A landscape with many valleys, sampled at points; each row gives a point and its height.
A ball rolls from a point to whichever of its 2 nearest points has the largest drop for the distance, and stops where none of them is lower. Distance is the straight distance between rows; heights are no part of it.
dumor (h 3.32): [  8  21  45 -14  11   3   2  23  31  30 -13  13 -17  18  16 -17   8  23
 -40  21 -20  -5 -14  16 -16  -7  27 -19 -12  23  14  -1 -21 -10  -5 -11
  -4 -30  -9 -10  24]
mugo (h 4.96): [  0 -11   6  -1  13 -16   3   4  -5  -3 -15 -12  12  27  -3 -21 -15 -23
  10  -1   9 -15 -18 -15 -13  -4  -6  27 -11  20  26  16  -1  -8   1 -13
 -22 -11  15  13 -19]
defet (h 3.89): [ 14  -8 -18  15 -20  32 -13  12 -22  -9 -17   3   1   9  -5  10   5  -2
 -10   9  -9 -17  16   1  -6 -16   8   2 -18 -26 -13  -4  -1 -12   4  11
  -4  12  -2   1 -14]
Boto (h 5.64): [-14   5  21   7 -18  23   9   5  25  41 -15  25   8 -15  24  -8   2   5
 -27  11  12   1   9 -11 -17  14   7 -14  20  -2 -15  18  -1 -11  10 -25
  11  11   0  -4   1]
lev (h 2.09): [  1  -7   9  -5  -1   5   2 -39  -4  -5 -15  15 -11  36 -12 -26 -34   7
  21  13   2 -17  30  27   0 -18 -11  12  -7  11  15  16 -30  -4  12  37
  11  22 -10 -23 -18]
sib (h 5.12): [  4  35  20  20  -4  -3  12  25  24  16  -6   2  15 -30   7  13  -8  -2
  13  -6  -1  -4 -56   6  29   1  34 -16  -4 -15  20  31  -7   5  18 -18
  12  11   5 -22   9]
Mekug (h 3.86): [ 24   8   2 -19  -7  -3 -33  37  -2  20  15  -6  29  -9  35   1  -1  -5
 -13  12 -21   3 -50  11 -10  -7   5   9  23  40  11 -11  14 -28 -22   0
  25 -38 -20  23 -12]
vupu (h 4.83): [  5  -9   2 -20  17  15   6   4   8  -7   6 -25 -24   0 -15  10  -8  -5
 -35  -1  23  30   5 -35 -17  18 -12   6 -11  20  -1  -5  12   4   0  -4
 -23 -27  16  14  13]
gerar (h 6.83): [-27  11   9 -12 -18   4 -18   1  14  -9  12 -18   2  -7   8  -1  32  -5
 -27  14   5  23  18 -29   6   4   9 -12 -32 -12  18  -2  -7  -2  10 -38
 -19 -18  -6   0  -3]
luras (h 3.54): [  9  44  -4   3  14 -26  31 -17  20  -8 -11  -5 -39  19  -3   7  -5   5
  14 -20  -8  -7 -12  13 -15  -5  16  14  -5  29  45   3   0  31 -16  -7
   2 -12 -20   3  16]
pef (h 3.38): [ -1   2  23 -26 -14   6 -16  21  -3  14  -9  31  41  -1  21  -4  10 -16
 -30   8  10   2 -17  -4   2  -2   6  24  -1   5   2  -4 -20   4 -12   3
 -23 -25   9 -14  22]
rurid (h 3.88): [ -8 -12  -3  -1   7  -7 -12 -13   1  -9  -7   3 -37  31  17 -29   2  11
 -20  21  -5  -7  12   8 -33  13   2   3  -2  23   2   1   8 -20   0  -2
   7 -16  -5   1  -7]
mufe (h 5.59): [  9 -20 -22   3   0  -2 -15  34 -35  11   7  -2  26  -8 -22  21  26   1
  23 -30  -5   7  21 -10  25 -30  -7  -1  11 -11 -36   3  10 -14  17 -34
 -13   6   9  37  -6]
tuse (h 5.25): [ 17 -43 -20  -7   8  -6   2  14 -29 -11  -8   6  14  26   1  -9  -3 -18
  12 -22  19  -9   0  -1  -2  -2 -18  37  -1  20  10  -1  -9 -24 -11 -43
 -15  -3  14  39  -7]
gal (h 6.24): [ 10 -13 -21  24 -18 -10  23   3  10 -28   5   1 -31  13  -6  17 -16 -34
  19 -19   6  11   0  16  -5  -7  -3   0 -15 -33 -21   1   6  14 -27 -12
  33  16   1 -12  29]
Lepa (h 4.32): [ 24   2  13  37  -3  17  11  12  -8  16  -9  36  35  10  12  24  -5 -22
  13  10  13 -16 -23  15  35 -23  21  -2   2 -12 -16  34   5  11  19  -1
  -7  16 -14  -4   5]
Pud (h 4.21): [ 10  15  -3  16 -11  15  -9  -9  -4 -14  -5  25  33  14  15   3   3 -24
  17  12  -6 -35 -23  16  23  -1  34  15   2 -12  -9  14  -2   9  -5  16
   5   3 -12 -25  15]
nobet (h 4.46): [ 10  -5  -1   0 -15 -17  37   3  20   6  13  -1 -21 -10   1  48   2 -16
 -14  10  10  40 -17   7   2  -8  -3 -15  -2   1   2 -19  16  29 -14 -16
  23 -28  -2  24   8]
genek (h 3.63): [-27 -10 -11  -5   5   4 -13 -40 -30 -23   7 -12  14 -10  10  -8   6  23
 -12  -8 -25  -7  38   1  -7  34  20  -5  32  -8  35 -13 -14  13  -5  11
 -17  13 -13   0 -22]
befab (h 3.84): [ 14 -21  28  19   1  16  14  17 -14  45 -15  48  30  -7   4  12  -4 -15
  -1  17  12  -8  -5  24   3 -22  -2  -4  10 -21 -34  15   6   6  17   8
  -3   8  18  -7  12]
Venu (h 3.43): [  0 -20  27  21  -3  25  30  -1  -1  26  -1  30  19   0   4 -18 -11  10
  -4  23  -6  -1  17  32  -4 -26 -10 -32   9  -1 -29  -4   2  -4  33  36
   5  24  -6 -13   0]
Fasik (h 4.60): [ 16  13  -5 -37   9  23  -4  10  10 -20  -5 -16 -29 -19 -21  12 -10   2
 -52  -5  -8  18   5 -32 -20  18 -11  17  -6   6 -34  11  11   5  -1  13
 -17 -21  -2  -7  30]
tez (h 2.65): [ 32  20  47  11  18  -5  -2  -4  12  12 -10   4  31  -6  16  -3   2 -12
 -16  30 -28  -5 -51  22   8  -6  28  -7   1  19  11  15 -18 -15 -14  18
 -22 -33  14 -38   3]
luz (h 6.03): [ -7  14   0  37 -28 -20  12 -15  12 -18  10 -12   2  -7   2   9   0 -11
  15 -11   6  -1 -21  13 -15 -16  -3  -1 -23 -13  15 -18  27  20   5  25
  -9  -8   9   1 -15]
mon (h 2.18): [-17 -25 -11 -13  -9  14 -36 -33 -14  15  15  11  -5 -20   6  18  -3  19
 -21  19  14  22  46 -18   1  30 -20  -1  18  -9  -3 -23  -2  -2  -1   3
 -14   2  21  -6 -33]
kogas (h 5.41): [ -8  21  24  35  -5   2  30  16  37  29  -7  22  13 -20  26 -11  -6   4
  -7   3  15 -17 -18   8  10  11  33 -25   8 -12   2  23   2  -3   9 -23
   1  21  -5 -18  18]
vev (h 6.70): [-24 -12  22 -17  -3   1 -20 -24   2  20  21  -2 -16   6  -6  10   1  13
  13  28  20  33  34   0  15  12 -32 -17 -35   4   8 -14  -7  -4  26 -13
 -16  12  26 -18 -18]
mefa (h 6.69): [  6  32 -26   8  -1  -6   3   6  14 -44  19 -16  -3 -20   4  -9 -28 -19
  14 -29 -21   6 -26  -5  -9  11  -2  -2   9 -10  -8  -5  20   6 -13  19
  30  -5 -22  -4  15]
suf (h 3.57): [ -4   1 -15  12 -13   1  -4 -24 -17  -9  -5   1  -5  26   1 -33  10   9
   8   0 -25 -29  25  10 -29  -8   8  -1  -8  -1  -1 -19   0  -9   6  13
  -5   1  -2  -4 -28]
Dabab (h 1.82): [-21  -5 -25  13  18 -28   6 -36 -25  -6  17 -10  32   5   4 -23  29  -4
  10  -2  -9  -5   9 -15  -9  26  -1   2  34  -5  14 -21  10  -5 -17   1
   2 -16  -1  30 -12]
Dofe (h 4.31): [  5  38  28 -41   5  31 -12 -21  25   3  -6  -8 -34 -25 -14  10   0  12
 -29   3  -7  16  11 -18 -16   5  -1   1 -24   9 -24  17  -4  11  20   7
 -14 -16  13 -32  23]
zit (h 6.98): [ -5  35  -9 -22 -22  12  -1 -19  26 -37   2 -15 -32 -34   7  20 -15  -2
 -17  -6 -17  20  -1 -13 -20  10  17  -2   3  -1  -7   8   0  20 -14  -6
  31 -24   0  -6   2]
Gemuk (h 4.42): [ 19  -5  13  -3  26  10 -20   3   9 -15  -1  -7   2  -4  33   2 -12  16
 -42  16 -18   3 -21 -17 -18  19  35  14  25  33  26  25 -20 -22 -27  -2
   7 -36   9   2  -2]
giti (h 5.40): [ 21  -6 -24   2   7   2   5  32 -12 -13  -2 -15  -9  -9  -8   5  31   3
   3 -14 -12  -3 -27   5  19   1 -10  -7   9 -10 -52   1  21 -13  -2  16
  27  15   1   9  29]
vonum (h 2.52): [  7  -4  19 -26  -1  -7  -4  42  16   9  -4  -9  -2 -21   3  17  27  -3
 -39  18   5  37 -18 -11   7   5   5 -14  -4  -6 -18  -7   5   5   4  15
   8 -18   8  11  26]
Siriz (h 4.94): [ 27 -22 -10   1  20   8  18  27 -11  12  -8   3 -37   8 -15  44  21  26
  -3  11 -11  21  -1  32  19  -5 -29  -9  11   3 -20 -12  14   5  29  27
  24  19   1  19   9]
gidad (h 4.45): [ -8   9 -18  -3  10 -11  17  -3 -12 -16  -8  -2   9  37 -13 -12  21   9
  25 -24   3 -31  15  -2   0 -20  25   8  -1  -4  24 -14 -21  20  10 -22
 -17   8 -19  16  10]
Dula (h 5.46): [ 16  18 -12   5  -7  -2   5  19 -18   8  -7 -12  17  -2   5 -18 -11 -13
 -28 -23  11 -22 -19 -19  -1  14 -10  19  10  -6 -33  10  48 -13  -8   6
 -21   4 -17  10  18]
fuzo (h 2.29): [-22  10  20  26  14 -24  15 -28  25   0  -7  13 -29  14  18 -21 -26  13
  15   3  12  -6   4  35 -12  14  -7   0   8  17  38  12   4   3   1   9
  -1  15   3 -28  -6]
pofub (h 3.81): [  0 -13   8   6  -5  21  -3  26  -2  27  -1  19  42   6  19  28  22  11
 -16  18  11  18   9 -14  21  -6  11  -8   8 -10   8  16  -2  -3  34  -3
   2   6 -20  21  -1]
Bamuf (h 4.10): [ -5   5  -2  -9 -13  22 -28   8  -9  10   1  21  47   5  26  12   1  -1
 -17  14   9  -9  12  -2  19  26  20  17  19  -7  17   9  -4  -4   9  12
 -14  17 -28   8  -8]
Nogag (h 5.71): [ -1  25 -12  -8 -16  -5   5   0   0   0   6 -12   2  11 -11  10  -6 -17
 -23  -2  -2   1   8 -18  -2   9 -23  21   2 -25 -30   3  29   9 -15   3
  -1  -7 -16  14  25]
nir (h 3.47): [-27  -2  -4   5  16  -1  10  18  -7  28  12   0  38  11  10   3  12  38
   9  21   1   3  27  -7  16   5  -7 -14  32   1  -9  28   2 -12  23  -5
  22  24 -21  30 -18]
panid (h 4.66): [-12  -5  16  -5  23  18   1  -7  11 -12 -11   3  23   1  12 -18 -13 -10
  -9  19  -3  -6  -4 -27  -6  20  19  14  10  17  27  34 -17  -7 -11  -6
  -4 -15  24  -7 -16]
Neke (h 4.59): [ 19   5 -16  -1   7  19   4   6   1 -22 -26 -19 -35  11 -26   7  -7   9
  20 -32  -4 -15  -6   2 -23 -18  23  12 -35   7  13  -5 -15   3  15  32
 -13   0  -7  -5 -24]
kino (h 2.96): [  2 -19  36 -21  -5  -8  -4  42   9  43 -10  20  32  -9  19   9  32 -10
 -30  14  14  25 -24 -14   7 -12 -11  -3   8   6 -10   4   4 -18 -12  -9
  -8 -39  12  17  15]
timu (h 6.86): [-10  41 -27  -9 -31  -9  -9 -12  18 -25   9   0 -29 -27  12 -17 -24 -20
   0 -15 -14   5   7 -14 -30   2 -12  11  13  -3  -7 -13   5  16 -17 -13
  12 -10  -8   3   0]
mukek (h 4.67): [-22  12   2  11  15  11  28   0  -7 -15   0 -19  23 -10   1  -5  -1  26
 -13 -11  -9 -10  -8  16   8  27  33 -18   0   9  26  -1  19  23  30  31
 -16  13 -28   0   0]
biz (h 4.17): [ 31 -12  -1  -5  16  -1 -13  26   1   0   0   6   4 -13  34 -12  -2   3
 -27  -2 -31  18 -42  -9  -2  13  29   4  36  37   7  -9  -2 -35 -45  -9
  38 -43  -9  -4   7]
puvob (h 4.41): [-13  10 -13 -14  13   3 -10  -8  -6  -2 -20  17   4  15  -6 -36 -12   5
  42 -18  -5 -30   5  -7  -5   0  -4  23  22  10  11  22 -36 -11   6 -21
   8  23   3  -6 -24]
vogag (h 3.55): [  3  14  26 -13   4  17 -21  30  12   8  20 -14  57 -11  20  -1  15   2
   4  19 -18   6 -47  11  10  -1  30  -1  12  30  34   5   6 -10   0  12
  21 -24 -18  17 -21]
zosev (h 3.74): [-25 -14  14  -8  27  13  11   2   5  -2  -5 -28 -18   7 -22 -17  -3  37
 -15   9  -2   8  22  -1  -2  26 -14 -14 -19  -2  -9  19   2 -16  26  26
 -19  27  13 -11   6]
Vidu (h 5.73): [ -6 -37 -16  -5 -14  16 -28  16 -27   5  23   6  16 -46 -24  39  21   1
   4 -29   3  23  31 -36  19 -25 -25  -9  11 -26 -51  -4   3 -19  -6 -44
  19   3  29  28  -9]
Bular (h 4.71): [ 30 -30 -23  -4   4   2  27  38  -5  -6   4 -11 -27  -5 -11  52   6  -1
 -16  10  -3  28 -17   4   3  -8 -11  -4  -3   0  -6  -9   8   4 -12   6
  21 -13  -9  29   8]
gutu (h 4.01): [ -5  -9  29 -28  16  33   7 -23   6   7 -11  -3 -21   3 -26  -4  -9  17
 -15  19   0  12  26 -16  -9   7 -16  -6 -42   7 -13   6  -3   8  27  21
 -29  -1  15 -30   5]
revet (h 6.01): [ 29 -11  -7  12  -8 -16  16  26   3  -8   5   4  -8  -4   5   7 -33 -43
  -7 -15   8   6 -19  14   2 -15  -4   5  -4 -19 -23   1  16  -1 -30   0
  10  -9  -1   5  33]
kop (h 7.18): [-17 -12   0   9  16   7   6 -24   9   1 -11  28 -26 -28  13  16   0  11
   5  12   5  13   3  10  -7  35   5  -5  33  -1 -14   9 -14  12  -5 -14
  40  13  32 -27  13]
Femeb (h 5.03): [-10 -35   0 -10  13  22  15  -3   0   4  -6   4 -21  17   4  15  10  12
 -19  14  15  19  16 -15   3  24  -3 -14  -7  16  17  -8  -1   8   9 -18
 -18  -9  11  17  -2]
medig (h 2.78): [ -5 -10  19  -5 -12   3  -4 -12 -13  13  -3  -6   6  32 -36 -22 -19  -3
  32  10  10 -11  31  14   2 -39 -22   3 -39   5  10   4 -25  -6  26  36
 -17  24   3 -10 -19]
zuv (h 3.24): [-17  10  -3  -5 -24 -19  -4 -44 -11  18   8  18  20  13  -4 -31  11   0
  14   4 -24 -17  51  19   4 -16   1  -8  26 -13  26 -26 -26  22   1  -4
 -20  18 -12  -3 -35]
noluf (h 6.43): [  3  -7 -11   5 -10  -1   0 -10   4  -1  -8   6 -39  17 -12  31  14 -12
  36  -2  19  -1  20  14   5 -16 -14  10 -22 -27 -23 -18   1   2  -2 -21
  11  17   8 -21  25]
zapuf (h 0.82): [ 13 -22 -34 -15  10  12 -18  -8 -50  -7   3 -10  22  -5 -19   2  -5   3
   2 -26  -4  -1  20 -32  -4  26 -12  35  28   2   2  -8  -7  -3 -12 -11
 -15   8  -4  35 -25]
lomi (h 7.48): [ -8 -25  -8 -22 -32  15 -23 -22 -12   7  18  11  -4 -36   5 -10   5 -17
  -3 -18   1   9  44 -37   2 -10  -2   3   4 -27 -38 -24   8  -2 -29 -40
   3 -20  27 -13   3]
bavat (h 7.60): [-19  -4 -15  -1 -30 -17 -32   5   0 -27  23 -25 -15 -14 -20 -25  -2 -10
  14  -8   2 -10  13 -10  -2 -20  -4   1 -29 -21   4 -24  -3 -12 -20 -16
 -25   8  37 -28  14]
Gigaz (h 3.03): [-18   6  10  10   8 -21   4  11 -11  16  15   9  39  35  11 -23  16  12
  33  21 -10  -5  -5  15  10 -12  -1  -7  11  16   3   8   2 -18  19  -3
  21  16  -5  21 -16]
dativ (h 5.94): [  2  27   0  -9 -19 -21  -4  -2  23 -20  20 -15 -28  13  -3  39 -10 -21
 -21  15   6  27  -6   8   3   1 -19   8 -22 -13  -9   6  31   8 -12  12
   0 -14 -21   5  31]
Nodir (h 7.42): [-21 -40 -15  -9  -9 -16 -14 -23  -7   3   9  16  11 -31  18 -13   4 -13
 -12 -14  18  15  33 -45  -6  12 -20   1  26 -11 -19 -14  18 -23 -49 -51
   5 -32  20  14   1]
tofit (h 6.16): [  1  30   0  -1 -21 -26  -4   1   4  17  14  -6  -4   3  -9  38  -6 -10
   2  21  23  21 -22  16   6  -5 -43  13 -12  -6   0  15  27   5  18  18
   7   0  -6  18 -12]
dozal (h 5.61): [ -1  -8 -31  18   6  -8  -5   7 -16 -31  22 -19  33 -17 -14   5  13 -14
  12 -24  -6  -1  -9 -10  26  14 -10  -8  12 -37 -38  -1  22  -2 -20  12
  14  19  10   5  21]
noro (h 3.15): [  5  21  18   2   7 -19  -2  14   7   1  15  -1  39  -7  16  -3   5 -15
  10  26 -16  -8 -57  17  25  -2  19   4  14  19  14  -2  10  -4 -14  16
  11 -26  10 -13   5]
Riti (h 6.51): [  9  13 -20  11 -14 -31  15  10  19 -26  33 -33 -15 -16   0   7 -32 -19
   8 -13   8  23 -30  -7 -16   6 -26  -7   2 -13 -15   1  41  -6 -18  20
  26  -3 -27  36  -2]
fal (h 4.12): [ -3  20  -7  -7  14  -9   9  -7   1 -16 -29  -1 -19  14  -5 -28   5  15
  47 -19  -2 -37  -8   7 -20 -19  17   4  -1  13  23   6 -39   8  -1 -26
  19   0 -12  -9  -5]
gug (h 5.39): [ 10  -1   4  22  -3  -8  13  -2   5  13   3  21   1 -14  32 -19   3   6
 -20  -2 -11 -11 -40  24 -15   7  12 -24  34  16  -2 -38  24   4  -5  10
  -4 -15 -12  -3   9]
kago (h 3.44): [ -8 -16  19  -8  14  -1   0  32  -5  15  -1 -27  27   9 -17  -1   6  17
  -2  14   7  13  -6  -9  21  12 -18 -19 -12  -2  -7  16   7 -15  46  28
 -14  28   0  18  -2]
per (h 5.81): [ 21  -7  11  -8  19   2   3  -3   3  11 -37  -5 -57  10 -26  -3   8  23
  11  -4 -11 -12   2  26 -18 -19   9  -5 -18  12 -14 -11 -15   3  -5  28
   7  -9  11 -39  17]
Zol (h 4.69): [ 10   4 -41  16   2   1 -17  -8 -29 -17   0   8  -1   7  13  -9  -3  -2
  43 -29   3 -17   1   6   0   3 -14  19  18   7   1  17  -9 -29  14 -29
  30  18 -11  24 -30]
telem (h 4.24): [ 24  16  -2   9 -11  14   9  22  -3   7 -23 -10  -1  15 -23   4 -12   6
   3  -6   4 -31 -13   5  -7 -25  14  -3 -20  -1  -6  -1 -13  -3  21  14
  -3  15 -26   4 -10]
refef (h 2.42): [-26  32  -3   6   9 -28  12 -20  -1   7   1   1  23  26  15 -23  23   0
  34  14 -16 -17   7   0  -8   3 -12   7  20  20  24   8   0   2  -9  -9
  13 -23  -7  20 -22]
sizi (h 2.88): [-35  21 -14  10 -11 -26   4 -42  -1  -3   3  11  -8  15   4 -20  -9  11
  28  -2   0 -13  26  26   1   7 -12   6  22   2  42 -10 -11  16   8  -5
  -2  33 -12  -2 -17]
Gimut (h 5.82): [-16 -26 -11   9 -17  19 -15  34   8  10  -4  20  14 -20  29  -1   0  -5
 -26   2  20   1  -6 -16   4  12  10   1  14   0  -8   8   1 -24 -22 -28
   7   4   6   9  -1]
dud (h 4.08): [  6  18 -16  -4  -2 -24  34 -10   5  -6  -4   5  -4  20   1  25   9  -9
  14  -4   9  12 -10  12   0  -3  -5  18   9  21  26 -21  11  37 -11 -11
   1 -30  -7  25  11]
zigeg (h 7.54): [-12 -16   2  -6 -23   3 -16  -8   0 -26  22 -23  -2 -24 -12 -20  -8 -31
 -15   1   1  17  18 -44 -11  -8   2  -2 -24 -20 -20 -17  16   3 -27 -25
 -31 -26  37  -9   5]
vusef (h 4.90): [ 25  13  15   6  14  14  32  23   5   6 -14 -16   9  -7   8 -10   6   9
 -35  -9 -10 -21 -32   8  -2   3  38 -16 -17  10  12  -7  18  17  24  21
 -19 -13 -39   6  10]
tigek (h 4.72): [ -2  -1 -23   8 -12 -14   2  10 -13  -8   0   6  25   6  -7 -14   7  -9
  19 -29  11 -13   1   0   1 -21  10   7   6 -14 -15 -28  -3  15  -6 -22
 -16  11  -8  -1  19]
Ven (h 3.39): [  3 -21  22  10   2   9  34  -2  10  27 -12  -1 -14  19 -25  16   0   3
  38  -4  17  12  13  11   7 -35 -26 -14 -25  -1   0   8 -16   6  41  19
  -4  17  17  -7 -16]
bagir (h 5.86): [ -4 -12 -15  33 -24 -20 -23 -11 -23 -19  27 -17  16 -17 -12   5  -1 -13
   4 -18   7  -5  -2   7  17  -5  -3   4  -9 -25  14 -36  17   8  -3  30
 -24  19  12  -6 -12]
dad (h 5.60): [ 14  -9   7  19  17   0  25   0   8   2 -22  17 -21   1   4  -8   4  14
  -2  -7  -7 -13 -23  38 -12  -5  26 -17   4   8   6 -24  -4  28  -4  20
   1 -10  10 -20  18]
Nel (h 4.89): [ 20   5 -35   5  -3  -5  -8   6  -2 -37  -6 -25 -41  10 -10 -24   8  -4
  14 -38 -21  -6 -18   7 -21  -4   3  14 -27  10   6 -17  -3 -10   7  26
  26  -5  -3 -10  -4]
gonug (h 5.44): [  4 -47 -26 -10   8 -11 -14  26 -36   6  13 -11   5   6 -20  19   2   5
  10 -24  20   9   9  -7  16 -11 -22   9   9  12  -2 -20 -10 -22  18 -37
 -20  19   3  46 -10]
nidi (h 3.58): [  3   2  25  20  -1  -9  31   7  32  36 -13  -4 -32  16 -15   3  -8   2
  49 -13   6  -2 -11  13 -17 -29  -8   0 -15  19  25  17  -4   0  11 -13
  14   6  17  -6 -16]
momap (h 3.71): [  7  12  40   1  26 -14  13  -5  23  10 -22   9 -24  29  10 -40 -11  17
 -15  11 -13 -30 -12  25 -15 -26  31 -20 -12  27  16  10 -23 -22 -20 -10
   3 -10 -23 -16   6]
mun (h 0.93): [ 11  -5  32  21  15  14   3 -19  17  -8 -16  23  -2  34  11 -36 -42  -1
 -10  11   7 -27  -2  32  -8 -20  21  -4 -16  13  24  15 -20  -2   1  45
 -18  23 -11 -31 -11]
notip (h 4.76): [  4  14   8  36  -6  12  27   4  10   0   3   9  32 -15  -1  26  -2 -13
  29   1   5 -12 -24  -1   7 -15  19 -12  -4 -20  11  35  -1   8  18   3
   9  15   1   7 -23]
Riz (h 5.16): [  9  15  -6   5 -12   4   2  35   0  10   2  -8  26  -5  14 -19   5   3
 -12 -11   2 -14 -40   6  -2   4  13 -14  11  18  -8 -17  36   2  14   0
  -7   2 -30  11   6]
zegot (h 4.40): [ -9  29  -8   3  -4  17 -26 -10   1 -24  10  -3  24   2  13  11 -16  -2
 -13  -1   6  -6 -11   7  10  20  12  14  -5  -4  33   2  13  17  23  31
 -24  16 -35  -4  -5]
gora (h 6.34): [  3   6  -6  -7   2 -41  -2   7  19  -7  25 -32 -22  -6  -3  26 -19 -10
  -1  10  22  25 -37  -2  -4   6 -42  10  -3  17  11   1  35  -4  -6  10
  17 -15 -10  38 -23]
gik (h 3.08): [  8 -32  17  23   0   3   6  24 -14  32   4   7   7  -6 -10  -8  -1  11
  -6  20   7  14   0  18   3 -14 -31 -28  -5 -16 -23  -8  23  -6  49  36
 -13  38  10  -4 -12]
babop (h 5.74): [ 12 -28 -17  14  -8  -6 -19  12 -25 -31  20 -16  27 -23 -25  16  -9 -31
   8 -23  -1   4   3  -6  13  -3 -16  10 -10 -39 -29  -8   6   1 -17  31
 -20  17  20   0  -7]
Bar (h 1.33): [  1 -12 -51   5  13 -13 -24 -17 -35 -24  25 -19  14 -13  -7 -32   2   4
   4 -30   6 -12   0 -14  -1  39  -8  18  34   1  12 -29   0  -9  -8  -3
  -4  15 -15  22  -7]
minu (h 5.72): [  7 -10  14 -14  37   4  14 -27  -8   1 -32   9 -24  28 -32   6  14  23
  23  13   2 -23  15  30   5 -12   2   3 -30   7  -5   9 -28  24 -12  35
   9   6  -6 -29  24]
nas (h 4.06): [ -9  13  11  -3  24  -3  -6   0   1 -12 -25  -5  -8  24  26 -53  -8  29
 -14  10 -29 -32   0   9 -31   5  25 -11   1  27   5  16 -12 -20  -2   6
  21  -4 -27  -7  -2]
niso (h 3.75): [  1   3   7   1 -28  16 -31   7   3  -2  -8  35  40 -10  15   2   5 -28
 -14   4  18 -19  -7   2   2 -10  27  22 -17 -22   2   5 -22  -1 -12 -14
 -10  11  -2 -34  21]
gat (h 3.46): [-15   2  -7  -4 -11  -2  -1 -58 -31  21  20   1   8   3  -2 -17   2   4
 -13   2 -25 -16  74  -9  18  19  -2  -9  33 -21  34  -5 -15  17  -7  12
 -19  13 -12   4 -38]
von (h 1.78): [ -6  -1 -22 -14 -19 -12 -21 -19 -19  20  22  -6  -3 -13 -16  25   1   2
  -2   3   9  18  33 -25  21   7 -33  10  21 -17 -19 -13   7  -5  -9 -29
  -8  11   1  15 -13]
Lezo (h 7.27): [-20  -2 -23   5   1 -11  -1 -19   6 -25  14  12  14 -33  14  24  -7   1
   9 -10  16  18  -1 -15   1  27   6  -7  33 -23 -15   6   0  17 -28 -12
  24  11  14  -3   3]
zatin (h 7.67): [-12  -2  -3 -19 -14 -16 -35  21  27 -48  34 -34  -9 -19 -32 -12 -13 -27
  15 -16  10  28  -3 -16   8 -23 -20   7 -41 -28 -17   1  -9  -3 -14   7
 -14  11  22 -27  25]
ful (h 6.76): [-22   0  27 -18 -17   9 -26 -28  -3   2  12 -14   1   8  -3 -15  12   5
   2  30  -7   8  49 -15   6  -5   5 -24 -45  -2  20  -2 -16  -4  23 -20
 -29 -17  12 -18 -23]
fak (h 2.91): [  4  14   5   9   7 -17  22 -10  33  -1 -13   2 -49  -7   6   1 -23   8
  21  -6   6   2 -14  12 -14   7   2   5   7  22  39  11 -11   4 -12 -25
  14 -11  19 -13  -6]
burod (h 5.24): [-13 -16  13 -10  27  20  20 -32   8 -15 -21  -1 -49  30  -2  25  -4  14
   0  19   6   6  34   3  17  17  13  -8 -30   2  14  17 -13  17  12 -20
  -3   1   0  -6   4]
tozap (h 7.09): [-18  18  -8 -22   2  21 -11 -27  15 -23 -11   5 -33 -30   5   4  -1  12
  17  -6 -22   6   8 -11 -10  19   2   8   3   7  -8  13 -20  10  -4 -10
  33  -6  33 -20 -13]
bavu (h 5.49): [ -3   0  -9 -10  35  18  15 -24  -2 -13 -26  -1 -41  23 -17  32  12  28
  12  -6 -14   3  18  16  -1  20 -17   0 -15   5  -7  14 -14  12  -1  21
  25  17  -7 -14   1]
pabi (h 5.00): [ 12   6   7 -10 -20   1   6  19 -11  12 -14  20  20  21 -14   5  26 -28
  -1 -13  22 -15  18 -14  12 -33   8  -1 -30 -28 -18  -7 -13  12  -6 -42
 -26   5  -9  13  26]
nenu (h 2.03): [ 30   9  51   8  23  18   5  -3  10  13 -21  24  21  13   6 -19 -21  -7
 -23  26  -9 -22 -29  22   9 -21  34 -24 -12   5  19  11 -19  -8  -6  34
 -21  -4 -19 -45   6]
toned (h 2.92): [ 12   2  23   3   4   5  -3  27   7  20  -9  -2 -13 -12  12 -12   7   5
 -38  26  -8   6 -18   9  -9  -9   2 -13 -15  12 -12 -10  -5 -10  16  23
 -12 -17   7 -11  19]
mubez (h 1.34): [ -2  -5 -29 -16   6   3 -23 -25 -44  25  32 -23  11 -21 -33  13  12  12
  -4 -20 -13   2  45 -40  20  27 -39  13  27 -20 -12   2  -3  -2 -27  -9
  -4  12  13  24 -32]
Sobu (h 5.17): [  9  -7 -15  -6  26 -10  16  36 -14  16 -12 -14 -32   7 -17   0  30  26
   7   8 -15   6 -15   5   6  10 -16 -12  11  21 -26  -2  -1 -17  14   5
  24  -2  18  14  26]
naref (h 6.59): [-20  10  -5 -21 -10  -5 -26 -29  14   2  16   2 -33   4 -11  21   1   4
  39  10  13  14  31  -1  21   3 -32  13 -16  -1  -3 -19  -4  10   4 -30
  -4   9  19 -27  11]
zuf (h 7.36): [-32  -8  -5 -17  -5  -9   7 -18  20   8   7  15  10 -38  19   8  -7  -6
   1  -8  33  19  18 -49  -5  25 -16   3  40  -4 -12   2   9  10 -29 -41
   7 -12  24  13  -5]

For each start below, name the point where the ball stops.
bavu -> gik
mufe -> mun
lomi -> zapuf
Dula -> zapuf
per -> zapuf

Call two points neighbours if one is among the 2 nearest of the other. Go from one point of each pair to the other, from neighbour to neighbour, staying as low as possible. Name the highest point that can't be avoided.
suf / vonum -> nas
zapuf / fuzo -> genek
fuzo / mun -> nidi
suf / gik -> Lepa
